The views of a scene show one set of named points, each view turned or mirrored, and shifted as a whole, with a little noise and some points left out.

Scene 1
View 1
q_705: [  5  14  13  20   8  -4  11  14   1  -4  48  10  -2 -28 -30   3   4  14
  15  -1   1  -6  -6  -9 -41  11 -17 -29  33 -15  29 -16 -14  -1 -23 -30
  39  14  16  17 -29   5 -19   7 -19   3  10  13  21 -34   1 -30  -6 -19
 -26  -4 -18   8   5   2 -10 -25  21  -1  -8  29  -6  -7 -24   0 -22  19
  -9 -10 -28]
q_575: [-10  17  19   0  -2   6  10  21  15  -2  28   9 -18 -21 -17   9   9  10
   3   3   8 -10  -4 -26 -25  17  -6 -26  25 -10   9  -9   8   1 -20  -6
  33  11  12   5 -19  17  -7  16 -20   3  15  13   5 -15  11 -18  -3 -14
  13 -17 -14  -6   2   4 -21 -17  23   4  -1  11  -3 -17 -32  -6 -24  -6
  -9 -15 -19]
q_253: [  6  10  14  15  32   0   9  -3   6   4  53 -10 -13 -34 -40  -6  -1  31
  14 -13   9 -15  -2  -1 -48   2 -33 -39  44 -23  40  -8 -23   7 -36 -35
  38   8  28  31 -55  13 -22   0 -16  -9   5  21  36 -33  -2 -43  -3  -8
 -43  -7 -49   4  -2  21   4 -32  10  -7 -13  43 -12   0   2  -2 -29  40
  -3 -23 -52]
q_720: [-20  13  20 -17 -24  16  12  40  41   8  14 -13 -16  -3 -34  20  14  22
 -17   6   8 -19   5 -31 -18   1  -3 -22  19  -9  -3  -6  42   2 -11 -16
  55  15  34 -32   5  21   3  14 -19  -1  21   0  -3  -3   7 -19  36   0
  46 -27 -12  -9   2  -6 -36 -36  18  -1   6  15  -6 -13 -34 -22  -4 -26
  -1  -8  -9]
q_45: [ -5  34  -4  -8 -10   6 -10  44  13 -11  23   1 -19  -9 -14   6  10   5
  -1  12  17 -18  -2 -19 -31   5  12 -25   8  -5   2 -13  30  20 -26 -19
  15   6  19  -5   8  -2   0  12  -7 -16  23   4   4 -18   9  -4 -11 -10
   9 -11   6 -27  11   6 -14 -16  22   1  -5  17   6 -32 -37 -11 -36 -16
 -12 -31  -3]
q_139: [  9  35 -13  13   5 -11 -11  33  -8 -21  51  19  -5 -18 -11  -8   4   5
  22  14  13  -4  -7  -3 -53   9   5 -25  23  -8  23 -15   7  18 -30 -32
  13  10   8  13  -7 -18  -7  10 -10 -10  24   4  13 -33  -1 -19 -37 -14
 -36   2  10 -16  10   9   1 -17  27   3 -10  28   0 -31 -34  -1 -46  15
 -20 -24 -12]
q_897: [-11   8  20 -18   0  11   9  23  40  15  19 -24 -22 -10 -35  13  10  30
 -12 -13   9 -26   8 -34 -19   2 -23 -35  27 -13   5  -8  20   8 -26 -11
  45   9  42 -12 -21  33  -3   5 -22  -8  10  21  17  -8   8 -30  34   2
  27 -29 -42 -11  -5   7 -20 -31  10  -4   2  21 -11  -2  -8 -17 -13  -5
   3 -18 -31]
q_671: [-21   6  46  -2 -11  19  31  13  29  10  16   4 -12 -20 -29  23  11  17
 -11   6   1 -15   2 -46 -21  28 -19 -28  24 -11   1  -6   9 -14 -10   7
  56  17  17 -14 -19  33 -10  23 -34  23  14  12  -1 -13  15 -27  30 -13
  40 -21 -19  19   3 -10 -34 -22  19   6   8  -8  -8  -1 -41  -5  -3 -17
   3  -1 -18]
q_895: [-16  25   4  18 -29  -3   6  36   0 -17  43  37  11 -24 -23   5  11 -15
  -3  40   5  16  -6 -17 -42  24  12  -8  23  -3  12 -13  18 -15  -9 -38
  54  29   2 -13   7 -15 -18  23 -27  19  31 -12 -10 -31   6 -27  -7 -25
  -7   6  34  15  16 -15 -30 -29  41   2  -7  18  -3 -24 -71  -3  -7  -7
 -17  13   5]
q_838: [ 12  45   0  15   0  -7   0  32 -15 -30  25  31 -19 -15  19  -2  -3 -20
  22  20  12 -11 -14 -11 -40  28  19 -28  15   0   8  -5   2  24 -18   9
 -15   9 -18  23  10 -12  -7  22 -13  -2  28  15   4 -26  17   6 -60 -25
  -8  -2  25 -20  14   2   1  13  31  15  -3  -4  14 -44 -54  14 -63  -8
 -19 -28  -6]
q_702: [  3  20   8 -11  24  12  -4  28  20   3  14 -29 -40  -6 -11   3  -5  30
   9 -24  11 -39  -1 -19 -30  -1 -18 -50  22 -15   3  -9  16  30 -31   7
   0  -7  35  12 -20  22   4   7  -9 -23   9  29  21  -9   3  -9  -7   4
  11 -29 -47 -36 -12  21   5 -12   3  -2   0  20   2 -24   6  -9 -50   2
   1 -41 -41]
q_148: [-12  19  27   4  -9   9  13  24  21  -1  20  11 -12 -17 -22  18  13   5
  -4   8   5 -10  -6 -31 -30  24  -5 -23  22  -5   3  -7   7  -6 -15  -6
  41  18  15  -9  -8  14  -7  21 -24  16  15  10  -1 -14  10 -16   4 -15
  23 -20  -3   5   4  -7 -24 -25  23   7   3   3   0 -13 -48  -3 -16 -16
  -3  -5 -12]
View 2
q_253: [ 35 -14 -11  -3 -13   7 -23 -16 -25 -17  -8 -19  15  -5   6 -30  56  -1
 -11  -2 -19 -14 -17 -14  33   2 -12 -10  17 -27   3   2 -24   9   5 -19
  10   7  -8 -13  -9   0  15  16 -42 -18 -14  37  -5  30  15  -9  -1  63
  13  -9  14 -15   7   8  17  -4 -28  48  29  20  13  38  36  -5  -2  21
  15  16  20]
q_575: [  5 -13  10  -5 -20  -4 -18 -13 -20 -15  -4  -6  11  -8 -17  -5   4   3
   3  -5  -8  -8 -19 -30  13  16   6  14  -7 -13 -12  -6  16  14  -7  -6
   5   3   2 -17  -5 -15  -4  -1 -24  -9 -30  10   6 -26   6  10  -6  15
 -17  -4 -11  -6 -32  -5  20   7   7  15  16  -2   5  10  18 -18  -4  13
  -6   5   6]
q_897: [  2 -25   7  27   8   3 -20 -27 -27 -20  -4   1  16   4   0  14   1  28
   5   0  -9  -8 -29 -43  31  18  -7  30  -6 -12 -15  -6  -6  35   5 -18
   7  -5  11 -30 -12 -15 -18  13 -23 -21 -31  -6   0 -18  14  18   2  20
   4   5 -12 -10 -25 -23  22   9  12  39   5   8  17  18  -2  -8  -7  15
   5  11   0]
q_671: [ -3 -27  13   8 -18  -6 -25 -17 -28 -10  -5  12  24 -10 -17   3   6  24
   0  -1  -2  -3 -16 -26  30  23   2  25 -12 -22 -14   6   2  22   8  -2
   5  19   1  -4 -26 -19 -40   2 -10  -8 -36   3   6 -39  18  28  10 -19
 -24  -8 -17  10 -40  -5  34  12  11  11  -2 -12  20   9   1 -11  -3  29
 -22   3   2]
q_148: [ -2 -11  21  -7 -31  -8 -18  -3 -12  -9 -12   4   8 -10 -30  -7  -2  14
  10  -2  -3 -11  -6 -25   4  18  11  14 -11 -16 -16  -8  16  14  -7   1
   3   9   1  -9 -14 -14 -18   2 -15   0 -30   5   3 -32  11  15  -4 -13
 -25  -5 -16   1 -38  -3  16   9  11   4   6 -10  14   0   8 -21  -3  18
 -13  -3   5]
q_705: [ 17 -13   2  -9 -32   1 -20  -5 -22 -12  -8 -13  10  -9 -12 -27  41   0
  -3  -5  -5 -16   1 -16  16   3   3  -6  10 -23   4  -1  -1   6  -2 -13
   5   6  -8  -3  -4  -6   6  10 -31  -4 -23  24  -3   6  12   1 -10  28
  -5 -14   2 -12 -15  15  12  -4 -20  28  23   0  14  21  31 -12  -4  19
   3  -2  14]
q_139: [ 18   2  11 -23 -41  -5 -20  11 -13  -4 -13 -22   0 -10 -25 -30  27 -19
  -3  -1 -14 -13   4 -17  -8   3   3 -10   6 -14  -8 -11  21  -6 -12  -7
   8  -2  -3 -12  16 -18  30  12 -41  -1 -13  29   2   0   0  -9 -21  34
 -16  -5  -1 -11 -19  14   6  -4 -10  11  30   0  -1  12  44 -24 -10   3
   3  -6  20]
q_45: [  6   3  28   2 -18  -9  -5   8  -7  -8  -2  -9  -7  -2 -20   2 -14   3
   8  -9  -8 -13  -8 -39 -15   6  14  18   0   2 -20 -31  23  17 -16  -8
   2 -19  14 -33  12 -25  16   7 -27  -6 -17  -5   0 -27  -3  -2 -27   1
 -14  12 -17 -15 -32 -18   6   2  20  16  26   1  -8  -3  17 -29  -8  -1
   3  -6   2]
q_702: [ 29  -6  -4  18  26  10 -20 -27 -22 -35  -2 -24   7  14   7   9   8   8
  -2  -7 -31  -6 -42 -41  23   4 -16  16   9  -7 -16 -23  -6  18  -3 -29
  14 -21  12 -59  -3  -6  22  12 -43 -29 -12   2 -12  -5   7  -3  -6  64
  25  20  -6 -33  -6 -20  10  12  -3  46  32  37  -4  29  31 -16  -3   2
  30  18  12]
q_720: [-15 -19  24  21  -6 -12  -3  -9 -21  -9  -6  13  -1  -1  -9  26 -11  32
   9  -7   9 -16 -13 -40   6  16   9  36 -17 -11 -14 -17   7  34   4  -9
   1 -10  12 -18  -9 -17 -26  11  -9  -3 -32 -17   7 -34  15  26 -10 -22
 -10   3 -19  -2 -35 -25  20   9  25  31  -6  -3  18  -4 -14  -5  -2  16
 -13  -3 -10]
q_895: [-10  -5  28 -15 -65 -13   1  25  -9   3 -10   6 -15 -15 -33 -20  18  -6
   5 -11  19 -16  36 -14 -21   8  32  -3  -5 -15   0  -8  30   7  -3   3
  -2   5  -2  25   5 -26   1  13 -15  22 -30  16  11 -10  -2   8 -30 -32
 -38 -17  -7   9 -31  17   4  -8   4   3   0 -30   9  -9   9 -17  -8  10
 -17 -21   6]
View 3
q_838: [ -2 -24  -9 -11  -5  32   8 -29  -3   7  12  19  15  13 -14  25 -15 -12
   5  31 -39 -17  12  13   7 -30  -4  10 -17 -17  -2   2  -1  -1  25   3
  13 -24 -23   6  -4 -30 -16 -16  -8  35  22   7 -16   7 -23   1   9 -17
 -29  -9  25 -25 -21 -23  38 -21 -11  12 -15  20   8  18  10  17 -13 -11
 -34 -36  -3]
q_895: [ 10  16  13  47   8  29 -26   4  11  -4  15   6   0   7  17  11  -7  -8
  12   4  20   4   1  -9  31 -20 -19  -3 -19 -36 -16  -1  23 -12  15  32
  24  16 -19   6 -21   1 -36 -13 -12  27   4  10 -43  -9  22 -11   2 -13
  28  21  23 -32  -8 -27  26 -25 -48 -11 -33  38  -1  20  11   3  19  -6
 -22  -9 -26]
q_702: [ -8 -19 -11   3  56  -3  27   3  -1  14 -16  13  37 -12  -8  29 -19  25
   1  -3 -45 -17  20 -21  18 -19  -5  11  -2  41  -4  -8   6  14 -27   6
  -4  12 -26   1  21   3  28 -17   2  11  37 -10  24  18 -34  -7   0 -11
 -22 -23  -6  10   2  24 -19 -11  -3 -15  -2 -24 -33  22  -2  -3  -5  -6
   4 -18  20]
q_720: [-19  16  27  65  79  15 -14  27  11 -10 -10 -10  -5   7  43  -2   9  19
  -2 -36  -4  17   7 -52  50 -27 -18 -19 -11  17 -23 -40  19   6 -26  38
  19  57 -10  16  19  20  -5   1   2   3  19  -2  -6   2   1  -9 -12   9
  15  14 -19   0   1  -6 -23 -33 -32 -31 -37  20 -20  23  20 -11  44  11
  -5  10  12]
q_575: [ -4  -5   1  24  43  12  -6  16   6   8  -6   8  26  -8   7  16  -5  11
  -1  -3  -9  -8  15 -24  33  -6 -14   2  -8  21 -14 -11   7   1  -5  20
   4  16 -23   4   0  -3  -1 -24  -4  20  25   4  -9   8 -19 -12   7 -11
   4   5   5  -9  -7  -1   9 -20 -19  -4  -9   7 -14  12   2   1   7 -10
  -6  -5   4]
q_253: [ 29   5 -10   3  25 -14  -1  22  12  24 -22  38  48 -46 -14  35 -33  28
  29  11  16 -26  22 -20  14  13 -12  39  -9  28   7  34  30  -7 -10  20
  -3  10 -39 -15 -13  13  26 -34  -9  16  28  -5   8  12  -1 -24  14 -46
  26  -2  17  -2  19  47 -15   7 -26 -16   2 -27 -43  30 -26  -4 -21 -22
  20 -16  -1]
q_139: [ 19  -4  -1   4   2  17   0  -2  -2   5  -2  28  16 -17  -8  25 -23   1
  17  20  -7 -18  12  -1  14 -15  -8  23 -15 -11   3  16  17  -5   7  14
   9   0 -28   1 -10  -7  -3 -26 -16  25  17  -2  -9   4  -2 -11   8 -32
   1  -9  24 -17  -7  -1   5  -2 -24  -5 -17   8 -14  22  -5   8 -18 -13
 -10 -25 -11]
q_45: [ -9 -11   9  20  30  21   8  -9  -4   2   0   3  -2  10   7  16  -6   7
   7  -2 -39   0   7 -12  21 -33  -6  -2 -15  -5  -6 -13  14   2  -8  20
  11  16 -21  14  10  -5  -2 -10  -4  19  25  -8  -5   5  -6  -2  -6 -10
 -13  -9   3  -7  -8  -6   1 -19 -21 -17 -30   7  -1  20  20  -4   9   7
 -20 -21   7]
q_705: [ 21  10  -4  18  24   5 -12  19  13  13  -5  30  30 -32  -6  25 -22  14
  15   6  15 -12  19 -15  23   4 -15  17 -11  11  -1  21  24  -6  -4  27
   8   4 -30  -1 -14   9   1 -30 -11  19  19   5 -10   8  -1 -18   9 -32
  20   6  17 -15  11  17   5  -5 -30  -3  -4  -3 -24  21 -12   0  -9 -15
   5 -11  -7]
q_148: [ -6  -1   8  39  50  21 -11  20  11   0   2   4  16  -3  16   4  -1   2
  -5  -7   4  -4   6 -28  38 -15 -15  -5  -8  12 -18 -18   5   1  -3  21
  10  22 -18   6   1   2 -18 -18  -2  17  17   9 -22   7 -18 -16   3   1
   6  10   5 -12  -9 -11  16 -26 -23   1 -12  19  -6  15   2   1  23 -13
 -11  -1   2]
q_671: [-11   7   7  55  68   8 -22  32  23   2 -11  -2  30 -18  18   5   9   8
 -11 -18  19   1  10 -42  47   0 -19  -7  -3  39 -24 -37   9  -2  -6  21
   4  28 -15  12   1  11 -16 -28   5  19  18  20 -22   6 -30 -27   5  -2
  16  23  -8  -8  -4 -12  10 -35 -20   0   2  17 -14   8  -3  -4  34 -19
   5  17   5]
q_897: [-15   4   3  36  78  -3   4  32  11  10 -18   4  25 -16  17  10  -5  26
   0 -20 -11  -6  16 -42  41  -8 -12  -1  -6  45 -15 -19  11   7 -31  25
  -3  38 -20   5  19  18  16 -17   8   9  30  -3  11  16 -26 -16   2  -7
   8   4 -14   9   4  15 -26 -23 -17 -20  -9  -8 -33  18  -3 -11  22  -6
  15   3  17]
View 4
q_720: [ -1  19  -2  28  35 -38 -34  -1  33 -16  15  14 -13 -14  29 -20   0 -14
 -17   5  14  -6   7  -9   1   3   6 -33   9  21  29 -30 -19 -17  30  42
  14  -6  15  -8 -11   7   6  -3 -12 -20   9 -11  10   3  20  18   2   2
 -41  -6  26 -12 -12 -16  -7 -29   0  26 -14   8 -27 -16  -7  15 -20 -28
  -2 -12   0]
q_139: [ -8  28   4   0 -30  20 -13 -23   3   0  -2  14 -33 -18  -1  30 -19 -14
 -14  -7   4  15  38  33   8  -9  -4  14  -6 -15   8 -21  24   2  -8 -10
  15  18 -10  -1 -12   4 -10  19   2 -10  -2  -4  11  20   1  -7 -20  13
   6   8   2  10 -23  14   6 -12   6  29 -11 -18   0   1  -2   6  -4  45
  -2  -1  17]
q_253: [-32  15  23  14 -12  -2 -24 -39  -8   0 -13  29 -25 -40 -13  25 -39  25
 -28 -12 -20  21  45  26  26 -29 -11  24   3 -25  25   0  47  11   4  13
 -10  18   0 -16 -13  19  19 -11  38 -18 -29  -5  -8  52  40 -22   9   2
 -13 -12  33  18 -30  23  11  -1   7   9 -22 -28 -22  16  -8  30  12  47
  13 -12  19]
q_897: [-14   9   7  31  31 -32 -39 -11  28 -10  15  15 -10 -29  18 -12  -4  14
 -21   3  -5  -8  22  -8  10 -11   1 -13   9  -2  36 -17  11 -11  31  44
  10   2  20 -10  -9  15  15 -19   8  -8  -4 -10   2  14  44   0  17 -10
 -34 -15  32   0 -18  -4   0 -11   3  13  -4  -5 -37  -9  -3  28  -3 -12
  13 -15   6]
q_702: [-25   8   0  26  13  -6 -49  -8  17   5  34  -5 -20 -36  14  -5   2  13
 -19  -1 -17  -5  56  16  12  -3   3   1  18 -22  24  -7  39   4  13  40
  20  15  13  -6  -1  13  13 -16  20  21 -11 -22  17  21  45  -4   6  -2
  -8  -9   5   9  -8  -1 -13 -13  -4   7  32  -8 -14 -17  14  32   7   8
  11  -3  17]
q_45: [ -1  33  -1  16   5  -3 -30  -2  29  -5  29   9 -32  -6  14  11  -4 -20
 -16  -9   4  -5  32  21   4   4  -2 -14   4   5  14 -31   2 -11   2  19
  25  15   2   5 -11  -3 -15  17 -10   0  10 -17  22   2   5   5 -17  16
  -9  10   4  -6 -11 -10  -9 -22  -2  26   8   4  -3 -24   8  15 -10   0
  -4   2  15]
q_838: [  4  24  -6  -4 -31  38 -18   2   9  11  21 -10 -45 -13  13  19  -2 -39
 -12  -6  23   6  52  29  -5   8  -6   8  -4 -19  -6 -27  16   2 -15 -20
  33  25 -17  10   6  -5 -28  27 -18  14  21 -12  16  -4 -20  10 -31  18
  28  25 -19   5  -6  -1  -7 -16  -1  45  13 -16  27 -21  18  -7  -8  42
 -12   9  23]
q_575: [ -5  14  -5  18   8  -6 -26  -9   6 -10   8   9 -21 -26  13   2  -5  -3
 -18   0  23   4  26   3   3 -13   2  -7   0  -9  18 -24   5  -5  18  14
   9   5  -4  -6  -2  14  -1   3  -4  -8   4 -10   2  12  14  10  -1  -2
 -13   3  20  -4 -20  -3   3 -10   4  27 -10 -10  -8  -6  -3   8  -8  12
   0  -7   8]
q_148: [  5  18  -4  17  21 -19 -25   0  22 -12  13  10 -15  -8  26 -11  -2 -20
 -15   3  28  -5  11 -12  -3  -1   7 -21   7   6  19 -32 -14 -11  22  23
  15  -1   6  -7  -9   9  -3   8 -19 -15   9 -10   9   0   5  19  -6   1
 -25   0  28 -10 -14 -14  -1 -30   0  30 -13  -1 -13 -13  -4   5 -15 -15
  -2  -4   6]
q_895: [  8  34   9   1 -12   3  -4 -13  17 -17 -13  30 -26   4  10  17 -20 -40
 -13  -2  34  13  -5  18  -3  -5  -5 -12 -16  26  12 -37 -27  -9   4 -15
   8  -7 -19  -9 -21  -2 -16  38 -34 -44  15  -3   1   8 -21  14 -33  16
 -11  15  24  -8 -22  -9  10 -30   3  50 -58  -8  -2  -2 -13 -10 -23  24
 -18  -5   9]
View 5
q_671: [-32 -10  17  -6 -18  -3  17  43  35  20   5  -9 -22 -24   6 -26 -19  21
 -13 -22  22   1   7  -1 -11 -20 -15  17  17  -2   3   4   3  13   5 -22
 -31 -11  14  11  21 -18  25 -25  20 -24  18   6 -17  18 -19  15 -21  -7
   9 -10  11  27   1  30  -7 -21   4   0  -4 -10  -5  22   2   6  39  14
   8  -2  21]
q_575: [-13 -12   7   0  -2  -7  12  23  24   5  -6   5  -2 -30  -6 -20   1  13
   1 -21   3   3   5   4 -13 -15 -14   1   8  -5  -1  11   0   1  12  -1
 -12 -36   5   3  15  -6  12 -22  12 -12  15  -6 -18   2  -4  12 -28  -6
  20 -11  10  12   0  17  -5  -3 -12  -4  16   3 -11   0   7  11  10   9
   4   4   3]
q_720: [-32 -11  23   0 -25  -8  29  18  38  22 -18 -17 -20 -19  11 -17 -14  27
   5 -39  -5   6  15  11  -6 -12   0  21   6   1  -9  -7  -9 -16   2 -39
 -17   0  -3 -10  12 -38   8 -36  12 -34  -5  -1   5  -5 -22   5 -12  -1
  18 -11   8  19  23  19 -11   3  -1  -6   1   6 -17  11 -17  -6  38  11
   9  -4  28]
q_838: [ 33 -11 -18 -10  19 -16  -8   7   8  -4  -5  30  17 -50 -15 -39  25 -20
  16 -14  -1   0   8   4 -23 -12 -11  -6  38 -28   5  33  -4  30  47  33
  21 -64 -13 -16  27  -4   2 -17  14  11   5 -34  -6   2  33 -17 -35   3
  36 -19  20 -20  -4 -21  -9  10 -22  21  67  14  -8  -1  12  15 -11 -10
   1  11 -14]
q_895: [-11 -40  24 -12  23 -29   5  15  23   9  26  22   5 -25  -1 -44 -12 -11
 -20 -26  14 -30 -17  38   1 -22 -29  11  34 -18  31  13 -18  -4  37 -40
  11 -30  12 -39   6 -23  -6 -46   9  26  12 -13   2   5  20   3 -25 -18
  15  -6 -22   2  10 -14  -3  -6   5  -2  27  -5 -13  17   9  18  37   0
   9   3   6]
q_705: [-26 -17  12   6  10 -12   5  18  19   6  14  22  14 -23 -11 -20  14   7
 -24 -20   5  -6 -21   1  -3 -19 -23 -14 -10   7   7   4  -5 -18  28 -11
 -12 -50  12   4  -1  12  17 -17  17 -10  27 -18 -38   0  -1  28 -38 -13
  21  -3 -11   8 -14  14   5  -8 -24 -18   2   2 -14 -20  12  25 -10   4
  13   2 -23]
q_897: [-31 -10  17  10 -23  -1  29  16  31  13 -20 -12  -5 -15   0 -12   5  24
   0 -33  -7  15   2  -9  -2 -13  -2   5 -12  12  -9 -11 -11 -28   3 -31
 -19 -17  -1   3   7 -21  13 -25  15 -36   8  -9 -16  -9 -25  21 -26  -9
  26  -7   5  12  15  28  -6  11 -12 -22 -10  17 -26 -15 -12   2   8  14
   9 -11  11]
q_253: [-23 -14  11  24   1  -2  12  17  21   3  11  17  25 -13 -18 -17  33  15
 -25 -18  -3   4 -21 -21   2 -13 -22 -24 -36  25  -8  -4  -6 -33  19   0
 -26 -57  18  18  -6  22  26   0  12 -17  40 -13 -65  -4 -11  46 -43 -12
  33  -6 -12  14 -21  30   8  -2 -31 -35 -16  16 -25 -39  13  27 -36  16
  10   2 -38]
q_702: [ -6   5   1   8 -22   4  23  12  26  13 -31  -9   4 -28 -12  -6  29  27
  25 -23 -14  33  20 -26 -14  -7   7 -12 -20  12 -34   5 -10  -5   5  26
 -21 -48 -14  22  18   0  19 -10  18 -44  11 -16 -24 -13 -22  13 -39   9
  30 -17  25   5  -2  29  -7  17 -31  -7   8  25 -22 -22  -5   0 -30   7
   0  -6  -1]
q_45: [  3 -13   4  -3  -7 -13  17   8  24  12 -24   9   2 -31  -6 -19  14  -1
  15 -32 -13   9   8   9  -6 -11   0   5  12  -8  -8  11 -13  -5  24  -4
  10 -34 -14 -21  19 -26   0 -34   8 -14 -10 -22   4  -8   1   0 -33   4
  30 -11   7  -8  13  -2 -13  22 -13   3  34  15 -19  -1  -8   0   2  -2
   7  -3   3]
q_148: [-22 -20   9  -5  -1  -9  12  28  30  12   6   2  -6 -32   6 -27  -8   5
  -3 -24  17  -3   7  12  -8 -18 -13  12  21  -5   5  12  -4   7  18 -18
 -12 -19   8  -1  16 -18  12 -30  20 -16   7  -1  -7  12  -2   4 -25  -5
  20 -10   5  10   2  16  -3  -7  -5   6  16  -8 -10  17  -2   7  33  11
   9   6  14]

Which points are out of place in each view (at most two, in the order of its rows)? Write - if all are in place.
view 1 -> q_139
view 2 -> q_702
view 3 -> q_720
view 4 -> q_148
view 5 -> q_897
